Points on a hilly landscape, in no order, each with its height.
From any point a ball rolls to the lowest of the 6 points nearest to it. It stops when none of these is lower. Distance is the straight distance between rows; heights are no part of it.
<389>: [  4.4 -13.7 -38.1   7.6   9.2 -25.6  27.8  15.2]  (h 692)
<184>: [-14.1  26.2 -13.7   5.5   9.6  17.6   7.4 -19.6]  (h 477)
<496>: [ -7.4  18.1   0.1   6.7  -0.4  12.3 -17.8 -18.1]  (h 150)
<590>: [ 23.0 -11.9  -4.0  14.0  -6.8 -11.9 -15.2   2.6]  (h 531)
<485>: [ -5.1   7.2  33.3  -6.0 -16.1   9.0 -38.1 -14.3]  (h 494)
<383>: [  3.0   2.6   8.1   7.8 -11.0   3.0 -24.9 -13.5]  (h 514)
<245>: [ -2.5  -9.2  63.8 -16.8 -24.8   9.5 -36.8  -9.2]  (h 538)
<255>: [ 41.6 -23.1   1.0   9.1  -9.2 -12.5 -18.3  14.0]  (h 560)
<206>: [-25.5  -6.5 -36.9 -12.6  12.1  -4.8  65.7  17.4]  (h 745)
<409>: [ 48.0 -31.5  -3.9   7.2  -6.0 -22.1 -10.6  28.2]  (h 599)
<462>: [ -5.2   5.5 -33.3  11.7  10.5  -7.8  16.1  -1.9]  (h 576)
<238>: [  5.0   4.0  32.9   1.2 -18.5   5.3 -34.4  -8.4]  (h 562)
<258>: [-11.7  -9.5  62.9 -31.7 -22.0   4.7 -42.0 -14.8]  (h 519)
<203>: [-19.7  29.5 -19.8  -1.4  15.4  24.8  47.5  -8.1]  (h 625)
<86>: [-13.5  26.5  -0.9   5.7   3.2  17.4 -11.3 -19.7]  (h 90)
<512>: [-14.7  28.9   1.8   3.6   6.4  15.1   0.5 -18.9]  (h 463)
<330>: [ -7.5 -17.6  76.2 -28.1 -25.7   1.1 -35.0  -3.3]  (h 570)
<505>: [ 29.1 -19.5  42.2   6.9 -26.2  -1.8 -30.3  10.7]  (h 597)
<16>: [ -9.7  19.5 -15.8  11.2  10.8  13.7  14.7 -15.4]  (h 434)
<598>: [-19.2   0.0 -30.8  -2.9  18.2  -2.5  54.7  13.1]  (h 718)
<129>: [-21.1 -20.3 -45.3 -11.3  13.6 -26.8  55.4  32.8]  (h 809)
<237>: [ 39.5 -26.2  33.5  12.4 -17.3   1.1 -27.6  20.5]  (h 581)
<343>: [ 20.6 -13.1  22.8   8.8 -14.4   3.1 -26.2  -1.2]  (h 554)
<250>: [ 50.9 -28.2  13.3  12.7 -10.7  -6.8 -17.7  21.8]  (h 578)
<295>: [ -7.0  12.6 -12.8  14.7   8.8   7.2   3.1 -11.4]  (h 508)
<446>: [-17.5   9.2 -27.1  -4.8  12.8  13.4  68.7   3.2]  (h 712)
<477>: [ -2.5  15.2  -6.6   8.3   4.0   9.7 -12.3  -9.6]  (h 232)
<266>: [ -8.4  -8.1 -48.2   0.0  14.0 -22.7  44.1  20.7]  (h 742)
<42>: [ 30.8 -23.3 -25.7   6.4   5.1 -30.2  -3.2  24.1]  (h 694)
<244>: [-14.3  12.1  21.3  -3.7  -3.2  12.5 -33.7 -20.9]  (h 468)
<425>: [  6.6  -8.8 -30.9  13.2   7.6 -15.0  10.0   6.1]  (h 565)
<301>: [  3.8 -19.4  58.4  -6.6 -27.8   6.5 -33.4   3.6]  (h 598)
<520>: [-17.2  27.7 -11.0   6.5  10.6  19.6  20.8 -12.6]  (h 43)
<412>: [-15.7   7.4  44.8 -19.5 -16.1   5.1 -40.1 -24.2]  (h 440)
<274>: [  6.5   2.3 -17.4  13.4  -0.5  -3.3  -4.1  -5.7]  (h 484)
<72>: [-24.5  31.6  23.3 -15.1   3.9  18.6 -34.9 -31.3]  (h 283)
<445>: [ 22.5 -21.6 -23.9  13.4   9.1 -23.5   1.3  11.7]  (h 606)
<187>: [-29.7 -18.2 -34.6 -31.1   4.3 -13.9  84.8  32.7]  (h 791)
<53>: [-11.7 -22.6 -45.7  -8.3  15.6 -30.0  36.4  27.6]  (h 852)
<415>: [ -2.3  -8.6 -37.7  10.7  16.8 -12.3  36.4   6.9]  (h 649)
<19>: [-16.4  17.1  36.3 -18.7  -4.0  14.8 -38.8 -26.5]  (h 373)
<333>: [ 31.2 -19.6   8.3  11.0 -14.2   0.0 -24.1  10.7]  (h 549)
<324>: [-31.9  43.6  12.3 -10.8  12.7  20.8 -11.5 -28.9]  (h 19)
<459>: [ 12.2  -1.0   1.0  13.7   0.6  -2.5 -21.8  -4.0]  (h 495)
<26>: [ 42.7 -33.2 -27.8  -2.3   5.5 -32.0  -3.6  31.0]  (h 746)
<410>: [-29.4  47.3   4.3 -10.6  21.0  32.9  25.2 -17.0]  (h 561)
<468>: [ 21.5 -26.5 -34.5   0.6  10.8 -38.4  13.2  27.5]  (h 899)
<251>: [-14.9  19.1 -23.5   9.5  13.4   8.1  30.7  -5.9]  (h 467)
<83>: [  5.8 -13.0  51.4 -11.3 -22.3   7.2 -35.4  -2.3]  (h 589)
<537>: [-28.1  41.4  -3.4   0.3  11.7  32.4  18.6 -15.1]  (h 526)

Where does a ball stop that starts at each point below?
<415> => <86>
<19> => <324>
<505> => <86>
<301> => <324>
<446> => <520>
<598> => <520>
<590> => <86>
<383> => <86>
<462> => <520>

Two balls start at each pair of points below. Name the first point that both come to, or write none.
<389> / <53> => <425>
<83> / <445> => none
<238> / <250> => none
<245> / <255> => none
<266> / <42> => <274>
